The views of a scene show one set of named points, each view turned or mirrored, shifted and resized as a whole, with a little noise and some points left out.

Scene 1
View 1
Q248: 18	-26	-12	3	-2	24	24	-11	-12	11	7	-16	10	23	-16	-10	10	7	11	-31	-4	4
Q981: 9	4	8	10	7	3	9	6	8	-3	12	0	-2	17	1	-6	3	19	7	-1	-1	11
Q386: 1	12	25	20	2	-6	-7	16	21	-8	11	13	-14	15	11	-1	-1	19	0	22	10	7
Q745: 25	5	-16	3	16	14	22	-12	6	-13	23	-4	18	14	-3	-8	2	8	11	-22	-17	10
Q186: 21	6	-8	16	12	14	0	-8	25	-20	26	10	9	15	7	3	-5	-6	4	-1	-9	1
Q826: 11	25	11	19	14	-3	-7	6	33	-23	25	18	-3	11	16	3	-6	9	3	20	-2	6
Q138: 11	-1	6	20	2	11	-5	2	20	-10	17	9	-3	19	7	1	0	1	1	5	2	-1
Q638: 11	-23	2	8	-4	16	20	-2	-11	13	1	-13	0	22	-13	-10	10	14	8	-20	2	4
Q996: 1	-6	22	16	-4	1	5	14	1	9	1	-2	-16	19	-1	-8	6	26	3	5	11	8
Q647: 10	-22	4	13	-5	16	10	-1	-3	8	5	-6	-3	22	-7	-7	6	9	6	-11	5	2
Q703: 25	13	-13	7	18	11	14	-10	17	-20	26	3	14	13	3	-4	-2	5	9	-11	-16	10
Q343: 25	-43	-24	9	-6	38	21	-24	-9	9	11	-16	17	27	-18	-4	8	-13	9	-39	-8	-6
Q259: 4	-13	17	21	-7	9	-2	8	10	5	5	2	-12	21	0	-1	4	10	0	7	11	-1
View 2
Q248: 18	-17	-12	25	42	2	12	26	-22	-32	-17	23	13	-34	-4	-31	-13	-11	3	8	-4	2
Q703: 26	-19	14	34	9	-5	9	-8	13	-21	-9	22	10	15	-4	-7	10	-12	-8	-6	-21	10
Q259: -8	13	-2	7	12	-19	32	16	-5	-27	-6	4	-12	10	-32	-14	2	21	-28	-9	-4	8
Q186: 20	-18	19	28	2	-7	10	-12	20	-16	1	8	4	29	1	-3	13	-3	-18	-14	-16	15
Q638: 6	-1	-12	16	34	-7	21	26	-20	-32	-19	18	5	-25	-20	-26	-10	1	-6	5	-4	2
Q745: 33	-25	10	38	19	-4	1	-1	4	-25	-17	32	16	0	-2	-11	2	-20	3	3	-25	6
Q138: 7	-7	10	18	7	-8	21	-1	10	-18	4	-3	-4	22	-6	-9	10	9	-25	-13	-7	13
Q386: -6	21	10	13	-9	-30	34	1	11	-27	-14	11	-17	40	-48	6	13	23	-36	-12	-21	6
Q343: 20	-35	-7	22	51	15	5	24	-20	-22	4	2	17	-42	27	-44	-16	-16	5	1	13	11
Q996: -7	23	-8	10	11	-25	34	19	-10	-34	-22	19	-10	6	-49	-9	-3	17	-24	-2	-13	1
Q981: 4	11	1	19	7	-22	25	10	0	-30	-20	22	-4	15	-37	-4	3	10	-22	-3	-19	4
View 3
Q259: 4	17	-8	-3	7	-20	6	-6	-4	4	13	9	11	12	-11	11	-24	-6	0	9	9	-4
Q703: -23	13	21	15	55	-7	-3	-7	11	28	-1	-11	5	5	-19	-17	-18	12	-2	-2	18	1
Q826: -8	15	0	15	22	6	-16	-13	-8	15	14	-13	35	12	-28	-26	-30	9	-1	19	24	9
Q981: -7	27	-9	12	19	-12	6	-10	-5	15	12	4	8	6	-10	3	-26	-4	-6	6	18	4
Q647: -6	19	1	-2	25	-29	15	-3	5	12	4	13	-9	6	-5	18	-16	-5	-1	-5	6	-5
Q386: 2	24	-18	11	2	-2	-5	-13	-16	8	20	0	29	12	-19	-7	-32	-2	-4	20	21	8
Q343: -17	-3	34	-16	54	-45	20	8	29	18	-18	14	-32	7	-2	21	-2	5	7	-24	-10	-21
Q745: -23	16	20	11	54	-17	7	-4	15	28	-4	-1	-7	2	-10	-2	-15	6	-3	-10	13	-2
Q248: -17	18	15	0	47	-36	23	1	19	23	-7	15	-27	1	2	22	-9	-3	-3	-19	4	-10
Q186: -12	1	20	6	38	-8	-9	-6	8	16	1	-11	17	13	-23	-19	-20	15	3	7	11	-2
Q996: 0	31	-18	8	6	-18	11	-9	-8	10	16	12	5	5	-6	16	-27	-11	-7	6	16	3
Q138: -3	7	6	2	20	-11	-4	-7	0	8	7	-2	18	13	-19	-7	-22	6	3	11	10	-2
Q638: -8	24	3	1	31	-32	21	-2	9	17	1	17	-19	3	1	23	-16	-8	-5	-13	6	-7
View 4
Q996: 0	-11	-13	19	-16	22	40	-13	6	-15	-2	6	24	8	14	-17	-7	0	23	29	2	47
Q826: 34	17	13	-3	-5	-17	12	1	-9	-37	-21	12	35	14	25	-23	-32	-10	27	5	-29	-10
Q259: 5	6	-22	13	-16	17	21	-12	4	-16	5	24	17	1	10	-10	-6	-2	13	11	-6	45
Q981: 6	-4	0	13	-11	11	34	-2	2	-14	-8	0	21	5	13	-18	-9	-4	29	27	-3	22
Q248: -24	-7	11	26	-6	30	37	5	5	36	-8	-20	-23	-38	-15	-8	31	10	27	39	18	9
Q638: -18	-10	0	25	-9	31	40	-3	7	23	-4	-12	-9	-23	-6	-10	21	5	25	36	16	29
Q647: -10	0	-6	20	-10	23	29	-4	5	11	-1	1	-3	-18	-2	-7	14	3	19	26	6	29
Q186: 20	22	20	-1	0	-9	4	10	-11	-4	-19	6	4	-17	5	-15	-9	-4	25	9	-20	-23
Q745: -1	1	35	9	4	2	28	15	-9	16	-25	-27	-7	-24	0	-18	9	2	38	33	1	-28
Q138: 16	17	0	5	-9	0	10	-1	-5	-13	-8	17	10	-8	9	-13	-10	-6	16	9	-17	7
Q703: 12	9	33	2	4	-8	18	16	-9	3	-28	-17	3	-18	5	-19	-2	-2	36	25	-12	-35

Which points are out of place in each view (at most two, in the order of its rows)? Write none if all are in place.
view 1 -> Q981
view 2 -> Q703, Q138
view 3 -> Q745
view 4 -> Q259

Scene 2
View 1
Q365: -4	18	-19	0	-20	9	-25	-8	-6	-7	12	17	2	-24	-22	-29	32	3	2	32	15	7
Q710: -12	16	-7	-6	-23	14	-11	-16	-7	-7	1	20	2	-6	-34	-48	27	17	-5	33	29	28
Q222: 2	7	-31	10	-16	21	-44	-5	-9	8	31	19	-11	-63	-8	-19	12	-11	7	15	-30	-27
Q148: -8	20	-13	-16	-25	-6	8	-19	1	-19	-8	25	20	20	-35	-52	52	36	2	56	54	49
Q50: -6	20	-14	-6	-21	7	-15	-12	-3	-11	6	18	7	-9	-25	-40	37	14	3	38	27	23
Q972: -5	22	-9	6	-14	19	-40	1	-5	-8	14	8	-6	-39	-16	-21	27	-14	0	19	7	-2
Q414: 3	19	-25	-1	-18	4	-25	-5	-2	-11	14	19	7	-25	-15	-23	42	3	10	38	16	5
Q883: -7	15	-15	-3	-22	12	-17	-11	-4	-5	6	19	2	-17	-29	-41	26	13	-2	32	20	19
Q32: 6	7	-40	7	-17	13	-42	-6	-6	6	34	23	-6	-60	-5	-15	22	-7	11	24	-28	-27
Q130: -4	19	-19	-8	-22	1	-9	-12	0	-12	5	23	12	-4	-26	-39	43	18	4	44	31	25
Q524: -1	4	-35	0	-23	10	-22	-16	-8	4	22	30	2	-36	-17	-33	24	15	6	33	-9	-5
Q948: -5	25	-10	4	-13	12	-36	1	-3	-12	11	8	-3	-35	-16	-19	32	-15	3	23	16	3
Q290: -8	8	-23	-4	-25	17	-15	-19	-6	2	12	28	0	-22	-29	-47	19	19	-3	32	3	10
Q696: 5	15	-30	2	-17	2	-30	-5	-3	-7	22	19	5	-38	-9	-16	39	-2	14	35	2	-8
Q302: 4	4	-45	-6	-25	3	-13	-19	-5	4	23	37	7	-29	-16	-35	29	24	10	43	-9	0
Q913: -8	10	-19	0	-24	20	-25	-15	-9	5	16	22	-5	-31	-25	-41	15	10	-4	24	-2	5
Q914: -16	24	10	-6	-21	18	-13	-12	-6	-16	-9	9	3	4	-39	-48	28	12	-11	30	49	42
Q131: 6	21	-31	-5	-21	-8	-15	-6	2	-17	13	21	15	-13	-14	-23	54	11	14	49	26	14
Q397: -18	22	16	-1	-20	30	-24	-11	-9	-9	-3	5	-9	-12	-40	-48	14	1	-17	13	34	30
Q803: 0	2	-35	5	-21	19	-33	-13	-11	11	28	25	-8	-51	-14	-29	11	3	3	23	-26	-18
View 2
Q696: -10	11	-3	-22	-2	-8	0	10	3	0	10	-15	29	-16	-34	-3	9	1	-11	10	2	-24
Q803: -15	16	4	-9	10	-12	16	15	-2	13	12	-23	23	-22	-44	1	-2	7	-11	22	30	-10
Q130: 4	8	-13	-21	-12	21	5	-15	12	-23	4	4	18	-24	-26	-5	-4	8	-10	-13	-9	-13
Q913: -8	14	3	-11	0	-1	16	-1	5	-4	13	-7	10	-22	-41	0	-10	9	-5	4	20	-5
Q148: 17	6	-23	-22	-21	42	7	-33	22	-40	-5	19	16	-29	-17	-11	-11	14	-13	-28	-19	-8
Q32: -22	15	7	-15	10	-25	4	28	-7	21	14	-31	36	-14	-44	0	13	-1	-13	31	21	-23
Q302: -3	14	-12	-13	3	11	13	3	10	-1	-3	-14	34	-28	-33	-5	0	11	-24	14	16	-10
Q290: -2	15	-5	-11	-1	9	18	-7	10	-8	6	-4	15	-27	-37	-2	-12	12	-10	3	17	-3
Q972: -15	10	7	-19	-3	-18	2	6	-3	-3	23	-7	9	-12	-39	2	1	0	7	1	3	-20
Q948: -13	10	5	-23	-6	-15	-1	3	-3	-7	21	-7	11	-11	-35	1	4	-1	6	-4	-4	-22
Q914: 5	6	-3	-19	-16	17	11	-27	10	-34	16	19	-8	-22	-29	-3	-17	10	9	-29	-9	-5
Q222: -22	17	11	-12	12	-28	11	22	-7	18	19	-27	23	-17	-48	3	4	1	-7	26	27	-16
Q414: -6	11	-6	-20	-4	3	5	1	6	-8	8	-8	22	-20	-32	-3	1	4	-11	3	2	-17
Q397: -3	11	7	-14	-10	-3	15	-20	4	-22	26	13	-17	-19	-38	2	-19	8	18	-21	2	-3
Q883: -2	10	-4	-16	-6	7	11	-9	8	-15	9	2	10	-23	-33	-4	-8	9	-3	-6	4	-9
Q710: 2	10	-6	-15	-10	15	14	-18	11	-23	11	9	4	-24	-31	-3	-13	12	-1	-14	2	-4
Q50: 2	9	-9	-20	-10	14	7	-12	10	-20	8	4	14	-23	-30	-4	-6	8	-6	-11	-5	-12
Q524: -7	14	-4	-14	4	2	12	5	5	1	5	-15	28	-23	-39	-3	-2	9	-16	13	19	-10
Q365: -6	10	-3	-19	-4	1	5	-3	4	-9	12	-5	17	-19	-34	-2	-2	4	-4	-2	3	-15
View 3
Q696: -16	8	0	-7	23	-10	3	-13	-34	-5	-9	-21	-14	15	5	10	9	3	15	2	-5	2
Q914: -1	28	-7	1	-13	18	-16	-5	10	-9	-22	-34	29	30	0	13	33	-12	18	-15	-9	-25
Q365: -9	14	-2	-5	10	0	-2	-12	-18	-5	-13	-23	-2	19	3	11	16	-2	15	-2	-5	-8
Q131: -18	24	3	-1	2	4	-13	-11	-23	-9	-23	-27	-10	20	9	17	12	10	23	-7	-10	0
Q302: -10	9	11	-14	13	8	-13	-19	-19	2	-23	-24	-32	15	8	14	0	7	16	7	2	4
Q710: 2	20	0	-8	-10	21	-19	-11	13	-3	-24	-33	10	26	1	14	24	-10	17	-5	-1	-19
Q32: -11	-10	2	-19	43	-17	15	-21	-38	5	1	-12	-27	9	-1	2	1	-3	7	16	6	4
Q913: 1	1	1	-17	17	6	-5	-17	-4	4	-10	-24	-7	19	-2	7	13	-11	10	8	5	-12
Q397: 6	13	-10	-7	0	12	-5	-7	12	-6	-11	-29	31	28	-6	5	33	-22	10	-5	-2	-29
Q803: -2	-9	5	-21	35	-6	6	-22	-19	8	-5	-16	-26	11	-3	4	3	-8	6	17	11	-2
Q222: -4	-14	0	-21	46	-17	17	-21	-32	7	3	-12	-22	9	-6	-2	5	-9	3	18	8	-1
Q414: -13	13	2	-7	12	0	-5	-13	-22	-6	-15	-25	-7	17	4	13	12	1	17	0	-6	-4
Q883: -5	16	0	-7	4	9	-10	-12	-5	-4	-18	-29	1	22	1	11	17	-5	15	-4	-3	-12
Q148: -12	44	4	5	-31	29	-35	-6	5	-14	-40	-42	8	29	13	26	22	9	31	-19	-17	-11
Q50: -9	23	1	-3	-2	11	-13	-9	-7	-8	-24	-30	5	23	6	14	18	-1	18	-7	-6	-9
Q972: -8	1	-5	-10	28	-11	10	-13	-25	-3	-2	-19	-1	16	-2	3	16	-8	9	3	1	-8
Q290: -1	8	4	-15	8	13	-12	-17	-2	3	-20	-27	-12	20	2	12	11	-8	14	5	3	-10
Q130: -13	28	3	-1	-7	11	-17	-8	-10	-9	-27	-32	0	23	9	18	18	3	22	-10	-10	-7
View 4
Q913: -46	11	-6	5	-4	-10	-5	-9	-32	1	-12	6	-2	8	20	-25	-9	-18	27	-3	16	23
Q148: -60	30	43	54	-8	-27	-10	-35	-6	-34	25	-15	-21	15	26	-39	-27	-3	31	-50	-3	-7
Q914: -61	17	12	25	-3	-26	-19	-32	-17	-26	20	-5	-6	2	27	-23	-47	10	44	-34	16	-3
Q524: -38	11	5	12	-6	-6	1	-5	-29	6	-19	5	-5	18	16	-30	11	-27	18	-5	7	26
Q131: -40	7	33	26	-5	-10	-9	-13	-14	-5	-3	-2	-13	26	16	-28	3	-7	22	-29	-1	9
Q696: -32	-6	20	4	-3	-1	-10	0	-22	12	-17	4	-5	28	9	-17	14	-6	17	-12	4	19
Q972: -38	-9	-1	-10	0	-6	-20	-3	-26	10	-13	11	5	17	13	-7	-10	7	30	-6	14	16
Q32: -24	-10	-3	-15	-4	4	-4	12	-33	26	-36	14	3	23	8	-17	26	-20	13	8	9	33
Q710: -56	18	8	24	-5	-20	-9	-24	-22	-18	8	-2	-7	6	25	-29	-28	-6	34	-25	12	7
Q803: -31	4	-9	-6	-5	1	6	6	-37	19	-34	11	0	18	12	-25	24	-33	13	11	11	36
Q414: -39	4	18	14	-5	-9	-9	-10	-20	1	-9	2	-7	21	15	-23	3	-9	22	-17	4	16
Q365: -42	4	13	10	-4	-9	-12	-10	-23	-1	-6	3	-5	16	16	-22	-7	-5	28	-17	9	14
Q883: -48	11	10	17	-3	-13	-10	-18	-23	-9	1	0	-5	11	19	-26	-14	-8	30	-19	11	11
Q948: -38	-10	9	-6	-1	-7	-21	-4	-22	8	-10	7	2	21	14	-7	-11	12	31	-14	14	13
Q50: -47	9	14	18	-3	-14	-11	-17	-22	-6	1	-1	-6	14	21	-24	-15	-2	30	-21	10	10
Q397: -59	10	-11	6	-1	-22	-22	-25	-26	-16	9	2	3	-6	27	-15	-49	9	47	-17	26	7
Q130: -48	14	29	31	-5	-17	-10	-21	-13	-14	7	-6	-13	19	19	-30	-13	-3	27	-34	3	3
Q290: -50	20	3	18	-5	-14	-1	-16	-29	-5	-7	1	-7	8	22	-33	-8	-23	26	-10	9	19
Q302: -41	14	16	22	-9	-7	6	-7	-27	2	-16	-1	-11	21	16	-37	17	-34	14	-10	0	23
Q222: -28	-9	-14	-20	-2	3	-4	12	-39	27	-36	16	6	17	10	-15	19	-19	17	15	16	37
View 5
Q914: -18	-21	14	-8	17	-2	-11	8	-1	3	9	13	1	-12	15	18	-27	3	-4	6	0	-15
Q696: 2	-1	6	-1	5	4	8	2	1	-5	-9	8	1	-16	2	16	4	2	2	-4	6	-4
Q414: 0	-5	7	1	7	4	4	3	2	-5	-5	8	2	-16	3	15	-3	2	1	-1	6	-4
Q803: -1	-1	2	-9	1	7	10	13	-1	-5	-18	4	-4	-15	-11	17	22	3	11	2	6	-4
Q32: 7	6	2	-5	0	3	17	5	-2	-5	-21	5	-4	-15	-5	19	29	4	9	-2	9	-2
Q131: 1	-6	6	4	8	7	4	0	5	-6	0	7	5	-19	5	13	-15	0	-3	-5	4	-2
Q50: -7	-12	9	-1	11	4	-2	5	2	-3	3	9	3	-16	7	15	-17	2	-2	0	2	-7
Q972: -3	-4	10	-9	9	-7	6	2	-6	1	-10	13	-4	-10	11	21	10	6	3	0	7	-11
Q710: -14	-17	10	-6	12	4	-6	11	1	-2	4	9	1	-15	5	16	-19	2	0	5	1	-10
Q913: -9	-10	6	-10	8	5	3	13	-1	-4	-8	6	-3	-14	-4	19	6	3	6	5	4	-8
Q948: -2	-2	10	-5	9	-7	6	-1	-6	2	-8	13	-2	-11	13	21	5	4	-1	-3	6	-11
Q883: -9	-12	9	-5	9	4	-1	7	1	-2	-1	8	1	-15	4	15	-10	2	1	3	3	-8
Q397: -22	-20	14	-15	16	-7	-9	13	-7	6	2	13	-5	-10	12	21	-11	5	1	8	0	-18
Q148: -11	-23	10	7	14	14	-10	4	11	-8	20	4	11	-22	8	10	-51	-3	-8	1	-3	-3
Q365: -3	-6	8	-2	9	1	3	4	0	-3	-4	9	1	-15	6	17	-2	3	1	0	4	-6
Q302: 1	-5	1	1	3	15	8	9	6	-10	-7	0	3	-19	-10	12	0	0	6	-1	4	2
Q524: -1	-4	3	-3	3	10	7	9	2	-7	-10	2	0	-18	-7	15	6	2	7	0	5	-2
View 6
Q803: -5	-34	0	-15	2	18	1	2	-10	-7	-13	-10	6	-11	9	-4	0	10	-8	-10	10	-8
Q948: -11	-8	13	-17	-8	-5	12	17	-7	-5	7	-2	8	-11	3	-10	5	5	-3	2	-3	1
Q148: 11	-6	18	-3	-6	-38	23	28	5	-3	-21	-25	-5	-8	28	-17	-16	10	39	24	-27	16
Q32: -11	-34	0	-18	1	20	1	2	-5	-2	-2	1	6	-18	3	-2	2	9	-12	-19	13	-1
Q50: 2	-11	13	-9	-6	-17	16	20	-4	-3	-11	-16	1	-8	17	-14	-6	8	17	12	-12	5
Q414: -3	-19	9	-13	-3	-6	11	15	-1	-3	-7	-8	1	-13	11	-8	-5	9	9	1	-6	7
Q290: 4	-21	8	-10	-1	-2	9	13	-7	-8	-22	-20	2	-6	19	-11	-5	10	9	7	-3	-4
Q913: -1	-20	8	-12	-3	3	8	10	-12	-9	-15	-17	5	-7	15	-11	-1	7	1	5	2	-9
Q131: 0	-19	10	-10	-4	-16	14	17	6	1	-8	-9	-3	-16	16	-8	-11	9	19	2	-13	16
Q710: 4	-9	15	-7	-5	-18	16	21	-10	-9	-16	-22	2	-4	19	-15	-5	7	16	18	-12	-2
Q397: 1	4	19	-12	-9	-17	17	23	-23	-15	-9	-22	10	1	14	-21	7	3	2	27	-9	-14
Q914: 6	6	21	-8	-9	-28	22	28	-13	-10	-11	-23	5	-2	19	-21	-1	4	18	30	-19	-2
Q130: 3	-12	14	-8	-6	-21	17	21	0	-2	-13	-15	-2	-12	19	-13	-10	9	22	12	-15	11
Q524: -2	-31	4	-11	1	6	5	8	-3	-5	-16	-13	1	-12	14	-5	-6	10	6	-5	2	1
Q302: 1	-34	2	-10	3	2	6	8	3	-1	-21	-14	-2	-13	18	-4	-12	12	13	-7	-1	7
Q696: -8	-24	6	-16	-3	-1	7	11	2	-1	-1	-1	1	-17	7	-5	-4	9	3	-9	-1	8
Q365: -4	-12	12	-12	-6	-12	13	18	-2	-3	-3	-8	3	-11	10	-11	-3	8	10	6	-9	6
Q883: 1	-13	12	-9	-5	-11	14	17	-7	-6	-13	-16	3	-8	15	-13	-4	9	12	11	-8	0
Q972: -11	-10	11	-17	-6	0	9	16	-11	-6	5	-3	8	-10	4	-11	6	6	-6	0	1	-4
Q222: -13	-32	2	-19	0	23	0	2	-10	-5	-3	-2	7	-13	3	-3	5	8	-16	-17	14	-9

Which points are out of place in each view (at most two, in the order of its rows)? Write none if all are in place.
view 1 -> Q414, Q131
view 2 -> Q32
view 3 -> Q710, Q972
view 4 -> Q803, Q50
view 5 -> Q696, Q148
view 6 -> Q365

Scene 3
View 1
Q190: -11	18	14	13	-5	-10	-9	26	7	-16	19	-11	-1	-5	-5	9	-7	-22	-4	10	-15	14
Q6: -24	-10	-21	7	-4	-8	-17	2	12	-4	-14	-1	-2	-16	0	-12	13	16	-22	-12	-21	-12
Q667: -20	4	-8	8	-7	-5	-14	5	5	-8	-8	-10	-7	-13	-5	5	6	2	-15	-6	-18	1
Q71: -9	24	-5	8	9	-18	-20	26	-9	-28	22	-8	6	-8	-16	0	-2	-14	-6	12	-15	10
Q36: -18	2	2	11	-9	-8	-11	13	13	-8	1	-9	-4	-10	0	3	2	-5	-13	-1	-19	2
Q848: -22	8	-5	8	-10	-2	-13	3	3	-8	-10	-15	-12	-11	-9	13	4	-2	-12	-5	-15	6
Q399: -13	1	-18	9	13	-24	-22	23	3	-21	17	7	14	-12	-2	-27	7	5	-19	2	-23	-10
Q402: -11	27	-6	6	3	-11	-19	14	-13	-22	6	-16	-6	-10	-20	14	0	-12	-4	7	-11	15
Q606: -10	7	-6	13	10	-25	-19	30	7	-22	27	5	15	-8	-2	-21	1	-7	-14	9	-22	-3
Q998: -10	12	-7	10	8	-20	-18	25	2	-22	21	-1	8	-9	-8	-10	0	-8	-11	7	-18	2
Q841: -18	-1	12	15	-14	-7	-4	20	25	-4	8	-5	-2	-7	9	0	-1	-9	-13	0	-22	0
Q182: -16	18	-17	4	3	-9	-22	4	-14	-20	-6	-15	-8	-14	-22	10	5	-1	-10	-1	-11	9
Q209: -16	0	1	13	-3	-15	-12	21	15	-11	13	0	6	-8	5	-10	2	-5	-14	1	-22	-3
View 2
Q402: -4	12	-10	12	-20	-7	21	-2	2	-21	-10	-15	2	-1	16	8	-19	4	9	-36	29	-14
Q190: -12	1	-1	22	-19	-13	28	6	1	-16	-1	15	16	14	35	-11	-8	1	25	-48	0	7
Q841: -10	-10	-5	43	-10	-27	11	27	-17	0	27	8	35	33	24	-24	-17	6	26	-23	-23	14
Q606: -18	-9	2	16	5	-4	19	35	-33	-6	-2	-35	16	44	50	-15	6	25	-7	-62	-10	4
Q209: -13	-7	-6	30	0	-12	12	32	-27	-2	10	-24	25	38	31	-15	-8	18	3	-36	-11	5
Q6: -2	-6	-27	41	5	-25	-12	43	-38	11	34	-54	34	35	-2	-11	-26	20	-6	7	-5	-10
Q36: -7	-3	-12	40	-13	-25	10	21	-13	-2	26	1	31	25	13	-17	-22	3	22	-14	-14	6
Q667: -2	1	-22	35	-11	-22	3	20	-15	-3	21	-25	25	17	1	-5	-29	8	9	-5	4	-9
Q182: 0	11	-21	16	-16	-12	9	5	-7	-15	-2	-39	7	2	0	12	-28	9	-1	-15	33	-23
Q998: -15	-3	-1	16	-1	-6	19	25	-21	-12	-5	-29	14	31	38	-7	-3	19	-2	-53	1	-1
Q399: -15	-10	-8	19	11	-5	8	44	-40	0	5	-58	19	48	35	-11	-2	31	-17	-44	-6	-3
Q71: -12	6	0	6	-10	0	26	9	-8	-20	-19	-22	2	15	38	1	-3	13	0	-59	16	-6
View 3
Q209: -18	25	6	-24	18	-1	-18	13	-27	12	5	0	11	25	30	-4	-6	-31	-30	-6	16	23
Q182: -9	38	9	-45	28	4	21	30	5	3	2	-44	-12	22	2	-10	0	-30	-1	-20	-21	1
Q841: -23	41	-3	-12	34	-1	-23	29	-11	-1	-2	12	-12	15	47	-4	5	-26	-50	-3	31	19
Q848: -15	49	8	-30	35	1	10	42	9	-2	-7	-24	-23	12	27	-9	16	-33	-19	-14	4	-2
Q998: -17	22	-5	-31	21	1	-10	8	-31	13	15	-12	16	31	13	-2	-24	-21	-26	-6	-2	28
Q6: -6	24	39	-34	-1	2	-3	27	-15	12	-19	-11	5	17	43	-11	37	-56	-6	-24	27	1
Q402: -16	42	-10	-36	41	0	14	27	2	1	13	-38	-14	24	-1	-5	-21	-15	-16	-13	-25	11
Q71: -19	28	-15	-37	32	-2	0	11	-23	9	21	-26	6	30	-2	-1	-36	-15	-23	-5	-23	25
Q36: -17	42	5	-20	30	0	-9	30	-6	2	-2	-6	-11	17	37	-6	7	-30	-32	-10	18	10
Q190: -27	45	-26	-19	50	-2	-10	24	-8	0	16	-8	-15	22	19	0	-27	-8	-49	2	-2	24
View 4
Q667: 8	3	-26	-6	-7	-6	12	0	-6	-23	3	7	6	-9	-16	-1	8	25	-5	-14	0	0
Q399: 14	29	-26	17	5	4	25	-5	-4	-7	11	19	25	3	15	-7	23	23	-29	-18	7	20
Q606: 12	37	-28	7	-1	4	27	-1	7	-5	10	19	14	6	19	-13	18	16	-21	-23	20	24
Q6: 12	1	-30	17	-2	-1	12	-7	-17	-16	5	13	19	-13	-11	7	12	39	-22	-9	-12	-9
Q998: 10	30	-23	-3	-2	-1	26	2	5	-13	9	13	11	7	9	-12	21	13	-14	-22	17	25
Q402: 7	10	-12	-26	-2	-11	22	11	1	-30	6	-2	2	8	-16	-11	19	2	7	-18	12	26
Q209: 9	25	-31	4	-6	1	20	-1	3	-8	5	17	8	-2	6	-6	13	25	-16	-21	14	10
Q71: 10	21	-13	-19	2	-7	28	8	4	-24	10	3	9	13	-3	-14	24	0	-3	-21	18	35
Q36: 6	11	-31	-6	-13	-4	12	0	1	-16	1	10	-2	-10	-8	-3	5	26	-4	-20	9	-2
Q190: 4	26	-26	-25	-15	-5	18	8	15	-18	1	9	-12	3	-2	-14	7	10	5	-29	29	16
Q848: 7	-1	-24	-15	-9	-10	11	2	-7	-28	1	3	1	-10	-23	0	8	21	3	-14	0	0
Q182: 11	0	-11	-17	3	-12	20	5	-10	-33	8	-3	13	4	-22	-5	21	9	-2	-12	-3	20
Q841: 3	20	-41	-6	-19	-1	11	-1	8	-9	-3	16	-10	-12	-1	-4	-1	32	-4	-25	19	-6

Which points are out of place in each view (at most two, in the order of its rows)? Write none if all are in place.
view 1 -> Q209
view 2 -> Q36
view 3 -> none
view 4 -> Q71
